Each scene shows the same named points in several views. A view is turned or mirrored, shifted and resized as a whole, has a little noise and may leave points out.

Scene 1
View 1
K_918: [ 43   0  21 -25 -21  -9  25 -18  -1   0  -7   5  11  51  59   6  -8   4
  -5 -44   6  -4]
K_360: [ 34  -9   3 -53 -17   7  35  -9   0   7  -3  18 -21  -8  54  13   8  -5
 -31 -20  41  -2]
K_666: [  1  -6  10 -18 -12  43  23 -28 -21 -14  -7  33 -59  20  48  18  28   8
 -31 -30  10  31]
K_506: [ 23 -15  23 -22   9  17  -7 -35 -28   0   4  20 -10  35  32  22  16  14
  -7 -21   9  27]
K_201: [  2 -22  16 -42   4  -4   2 -19 -11   1  -3  17 -13 -30  10  32  31  18
 -16  -8  17  10]
K_849: [ 32  -7  -2 -28 -29  25  38 -19  -6  10  -8   6 -42  24  53  10  10 -18
 -18 -27  38   9]
K_852: [ 25  -1  10 -73   8 -17  39   1 -17   9 -15  52  -9 -12  71  20  10  10
 -29 -11  11  -5]
K_294: [ 33  -8  22 -43  10   4   9   6   2   7  17  29   0 -11  34   6  12  24
 -32 -20  24  -2]
K_152: [ 46 -11  29 -44   7 -26   2  12  14  15  17  11  35  -5  26   2   2  25
 -13 -22  20 -19]
K_514: [ 38  -9 -10 -35 -26  25  39   5  11  34   7   4 -47  -4  39  -1  16 -24
 -20 -14  61  -9]
K_546: [ -3   6  29 -29   7  -6  18  25  10 -10   3  45  -9  -8  33   3  27  39
 -29 -33 -20 -10]
K_619: [ 29  -4  23 -12  -7   3  12 -13  -3   4   0  14  -3  41  38   6   8  11
  -1 -35   1   3]
K_283: [ 38 -21   6 -28  -2   0   4 -13  -5  36   6  -5 -12   5  10  15  17 -12
   9  -4  40  -2]
K_507: [ 18 -21  14 -64   3 -19  14 -24 -16  -2  -8  21   4 -33  33  34  18  16
 -21  -8  22   6]
K_545: [ 13 -21  29 -17   5 -12 -18 -26 -10  -1   3  -2  13   4  -2  26  24  22
   6 -19   0  10]
K_777: [ 30 -19  20 -20  -8  24  -4 -13   8   1  22  -4 -14 -14   9   9  18  17
 -29 -24  45   8]
K_482: [ 35 -19  29 -27  -1  -3 -10 -10   5   1  19  -3  18  -5  10  12   9  25
 -15 -26  27   1]
K_899: [ 12 -13  35   1   8  21 -25  12  22  -1  35   5  -5 -11 -18   1  31  40
 -22 -30  14   4]
K_836: [ 55   0  -5 -63  -2   3  48   2 -13  40  -3  38 -27  16  77   2   2 -24
 -18  -6  45  -7]
K_362: [ 10 -12  20 -21 -15  19  14 -17   0 -12   2   9 -22   0  26  18  22  18
 -26 -34  15  11]
View 2
K_507: [ 19 -10   2  -8 -10  13   6   0   1  -3   6   0   5  16  17   7 -18 -12
  -5  -9 -17   5]
K_201: [ 15  -7   3 -13  -9  15  10  -7  -3  -8  -1   2  14  14  12  14 -19  -5
   9  -4  -6   1]
K_360: [ -5  -4 -10   7  -3   8  -4  -3   0  -9   9   2   2  -6   5   5   0 -23
  -9  -4 -11   4]
K_545: [ 18 -10   4 -17  -4  12  31  -3   8   3   2   8   8  19  -1  17 -16   3
  15  -1  11 -14]
K_666: [  3   1 -14  -6  11  -7  -8  -2 -10 -14  -3  14   5  -6   0  13   5  -6
  33  -2   2  -3]
K_514: [-22   6 -12  12  -8  17  -2 -13   2 -20   6   3  14 -17  -2   5   3 -26
 -10   5   2   5]
K_152: [  5 -19  -4  -5 -17  13  20   6   9  20  10  -9  -3   4  -3  13 -14  -3
 -23   4   5 -12]
K_482: [  3  -9   5 -11 -12   9  26  -7   2  10   9  -4   2   5  -7  17 -14  -3
  -1  -1   5 -12]
K_849: [-11   4 -18   9   8   4  -1  -4   5 -18   9  13   5 -10  -4   2  12 -24
   5  -3   1   1]
K_852: [ 17 -14 -18   1  -7   8 -20  16   1   0   3  -1  -4   5  20   1  -5 -12
 -14   0 -15   9]
K_546: [ 11 -27 -15  -6  -9   6  -8   6  -6   6 -10  -8   9  -1   8  30 -18   8
  -1   2   6  -9]
K_918: [  2 -15 -23   2  11   0  14  12  19   5  11  15  -3   1  -7   6   9 -14
   0  -4   8 -15]
K_294: [  4 -10  -3  -5 -14   6   1   1  -6   9   4  -9  -3  -2   2  12 -11  -3
  -8   4  -3  -2]
K_777: [ -7   0   8  -7 -10   5  18 -19  -9  -1   8  -2   6  -6  -7  19  -9  -9
   8  -1   1  -7]
K_899: [ -3  -9   6 -15 -16   7  21 -16 -14   9  -5  -7  11  -5 -13  35 -19  12
  14   7  19 -17]
K_506: [ 14   5  -3 -15   3   0  14   5   3  -1   6  15  -3   8  -3   1   2  -3
  23   4   8  -6]
K_836: [ -6   5 -20  11  -9  14 -15  10   7  -8   9   2  -5 -10   6 -14  11 -25
 -22  11  -3  10]
K_619: [  4 -10 -16  -5   5   1  13   8  11   5   6  12  -1   1  -6  10   5  -3
   9   3  14 -15]
K_283: [ -3   6   0  -3 -12  25  22  -7  13 -11   6   7  12   6  -2   1  -5 -15
  -5   9  12  -2]
View 3
K_836: [ 12 -13  -4  12  17  10 -13 -15  14  -9 -37  -6 -17   3  23   7 -24   0
   3 -28 -16   5]
K_852: [ 11 -13  -9   7  14   5   1 -28  27  -5 -28 -20  -5  -4   7   2 -22  -8
   5  -8  -4  -5]
K_918: [  0   0  -4   7  31   8  12   3  -2  -8 -33  -8   1   1  -2 -11  -6 -14
  -4 -10 -19  13]
K_899: [ -7  19  14   2  22 -16   9  -5   4   3   9   5  -1 -15  15   7  18 -10
  -7   2   8  -4]
K_546: [  8   7   5  -6  20  -6  19 -20  20   7  -8 -11   0 -10   7   2  -5  -8
   4   8   0 -12]
K_482: [-11   5   2  13  23  -6   1  -7   8  -6  -4   5   3 -11   7   2   7 -18
  -9  -2  -5   0]
K_849: [  6 -13  -2   5  20   7  -6   5   2  -8 -22 -10 -20  10  18  -8  -4   6
   0 -16  -6  15]
K_283: [ -4  -5   4  14  13   5 -15  -3   4  -5  -9  17   0  -2  21  -4  -6 -10
  -3 -10  -6   6]
K_152: [ -8   9   0  14  26  -6   5 -16  16  -5 -15   7   5 -14   3   7  -6 -24
  -5  -6 -20  -8]
K_362: [  0  -4   1   2  20  -2   5  -2   7  -4  -6 -14 -10  -1  10  -7   7  -2
  -2   1   8   5]
K_360: [  2 -13  -6  11  21   2  -6  -9  17 -11 -16 -10 -20   4  14   1 -10  -1
   0 -12  -8   2]
K_514: [  3 -11   3   8  20   4 -13   0  10  -7 -11   5 -28  10  31   4 -10   9
   0 -18 -14   5]
K_201: [ -2 -11  -4   9   9   0  -6 -15  18  -2   2  -4   2  -7   9  -7  -1 -11
  -1   7  13  -1]
K_777: [-10   2   2  11  22 -10  -5  -1   7  -9   2  -1 -11  -7  16   4  12  -7
 -10  -7   3   3]
K_666: [ 11  -5   4  -4  14   2   3   0   0  -2 -15 -24 -12   2  14  -9   7   7
   1  -6  20  13]
K_506: [  4  -2   0   7  13   3  -3  -3  -5  -5 -20 -10   9  -8   6  -9   6 -12
  -4 -10  15  16]
K_545: [ -6   1   2   8  14   0   2  -5   2  -1  -2   7  17 -12   2 -12   6 -21
  -6   9   8   5]
K_294: [  1   4  -1   9  21  -6   1 -18  17  -5 -14  -9  -6 -10  10  10  -3 -11
  -2 -10  -2  -5]
View 4
K_899: [-11  -7  -2  19 -23 -13  14  -5  30 -13   6   0  -6  11  -9   2  30  21
   1 -12  21  18]
K_506: [ 25  23  -4   4  -8  -3 -21  -8  11 -30   3 -12  -7  11  -4   6   9   1
  -7   3  -5 -15]
K_666: [ 43  -1  -8  -2  -2   4   0 -20  30 -20   0  -6 -12  15  16  -2   3  11
 -23   2   0 -22]
K_852: [  6  16  14 -23  21  -5 -13 -10  24 -10 -20  -9 -15 -15  -1 -43 -26  14
  -3  -2 -20 -26]
K_283: [ -6   6  -6  -4 -24  -4  -1 -12   9 -17  19  -7   0   7 -19 -14 -12 -13
  20   7   2 -24]
K_507: [ -2  24  22 -23   1  -5 -15   6  23  -7  -6  -7   2  -1 -18 -33  -8   3
  -9   2   7 -18]
K_360: [ 13   0   2 -20   7  -4   8 -16  16   1  -3  -8 -18   4 -16 -27 -25   3
   2   7  -2 -26]
K_546: [ -9  -2  22  -1  -3  -5   2  -7  40 -15 -15   4 -19  -8   8 -21  10  33
   1 -16  -5  -2]
K_201: [  0  16  13 -12 -12  -2  -8   3  31 -15   3  -1  10   4  -6 -26   3   4
 -12  -1  15 -14]
K_294: [ -6   7   2  -3   5 -14   0  -7  18  -6 -10  -8 -14  -4 -15 -21  -4  15
   1  -5  -1  -2]
K_619: [ 13  10   7   0 -11   0 -10 -17  13 -26   1  -6 -29   7  -5  10   5  13
  11  -1 -17 -21]
K_836: [ 10   3 -15 -17  17  -7   0 -27   5  -9  -5 -15 -21  -7 -10 -36 -46  -3
  17   7 -27 -33]
K_545: [ -4  22  19   1 -28  -2 -19   4  21 -26  10  -3   0   9 -13   2  23   6
   3  -2   8  -8]
K_362: [ 21   2   8  -6  -8   1   4 -12  29 -10   3  -4 -15  13  -4  -4   6  11
 -13   3   8 -15]
K_514: [ 10 -20 -18 -13  -6  -3  26 -28  14   1  12  -7 -14   9 -14 -27 -35  -8
  14  10   1 -30]
K_918: [ 16  15  15 -10  -5   3 -10 -18   5 -18  -5  -9 -45   8 -22  14  -2  12
  19   7 -24 -33]
K_849: [ 33  -6  -9 -16  -3   4   9 -28  14 -10   8 -10 -23  14  -7  -8 -23  -4
   3  12  -7 -38]
K_777: [  4   0  -8   0 -11 -10  11  -8  17  -2   7  -7  -7  16 -24  -5   4   3
  -5   3  20   0]
View 5
K_506: [-14 -14 -19   6  -5  24  -6  17   1  -9  -1 -14  -3 -22 -14 -36  -4  -4
  33   6  10 -12]
K_514: [ 36  22  -1 -19  12  20   3 -30 -18 -10  16 -24  11  -3  -6  20  31 -34
  19   7  17  13]
K_360: [ 31  -3  -6  -2   4   9  -6 -13 -25 -19  24 -20  28 -10   4  -4  23 -18
  29  20   9   6]
K_852: [ 28 -21   9  17   8  -1 -12   2 -25 -32  34 -23  45 -33   7 -24   8 -38
  28  34  -4 -21]
K_507: [ 24 -29 -20   4 -21  -1 -12  15 -44 -27  19 -23  23 -24  15 -23   7 -17
  19  10 -16 -13]
K_546: [  7 -21  -2 -16  23 -24   0  13   0 -20  18  16  31 -42  29 -33  11 -20
  -5  16 -14 -15]
K_619: [ -2 -12  -8  -4  18  16  -9  20  14   3   5  -4  12 -22 -10 -22  16   2
  20  23  15 -14]
K_836: [ 37  11  19   7  18  28 -12 -18 -17 -23  28 -41  39 -10 -22   0  20 -43
  28  28  15 -17]
K_666: [-12  -7 -10   4   9   2  12 -11   7 -13   7   1 -12 -32   9 -28   2 -20
  50  15  23  17]
K_152: [ 21 -15 -12 -25   7   9 -23  25 -12 -16  19  -6  46  -7  -4 -21  20   9
 -19   7 -17 -32]
K_849: [ 20   5  -5   2  10  22   1 -13  -6  -3  10 -19   5 -12  -8   4  25 -19
  44  24  29  16]
K_482: [  8 -14 -29 -28  -5  10 -13  16 -14 -12   9   0  19  -6   2 -26  13  15
  -5  -4  -9 -12]
K_899: [-15  -2 -27 -50   8  -6   6   5   5 -14   1  24   1 -16  16 -34   7   6
 -21 -25 -16   0]
K_362: [  2 -12 -21  -9   2  -1   3   3  -7 -11   9   5   2 -21  15 -21  13  -4
  27   8   8  10]
K_918: [ 12 -18  -7   5  19  22 -20  25  10   8  12  -7  28 -12 -16 -15  29  16
  27  40  25 -16]
K_294: [ 10  -8  -6 -15   7   2  -7  -1 -16 -30  24  -4  35 -14   4 -30   7 -10
   4   5  -9 -12]

Which points are out of place in each view (at most two, in the order of its rows)? Write - if all are in place.
view 1: K_666, K_546
view 2: K_918
view 3: -
view 4: -
view 5: -
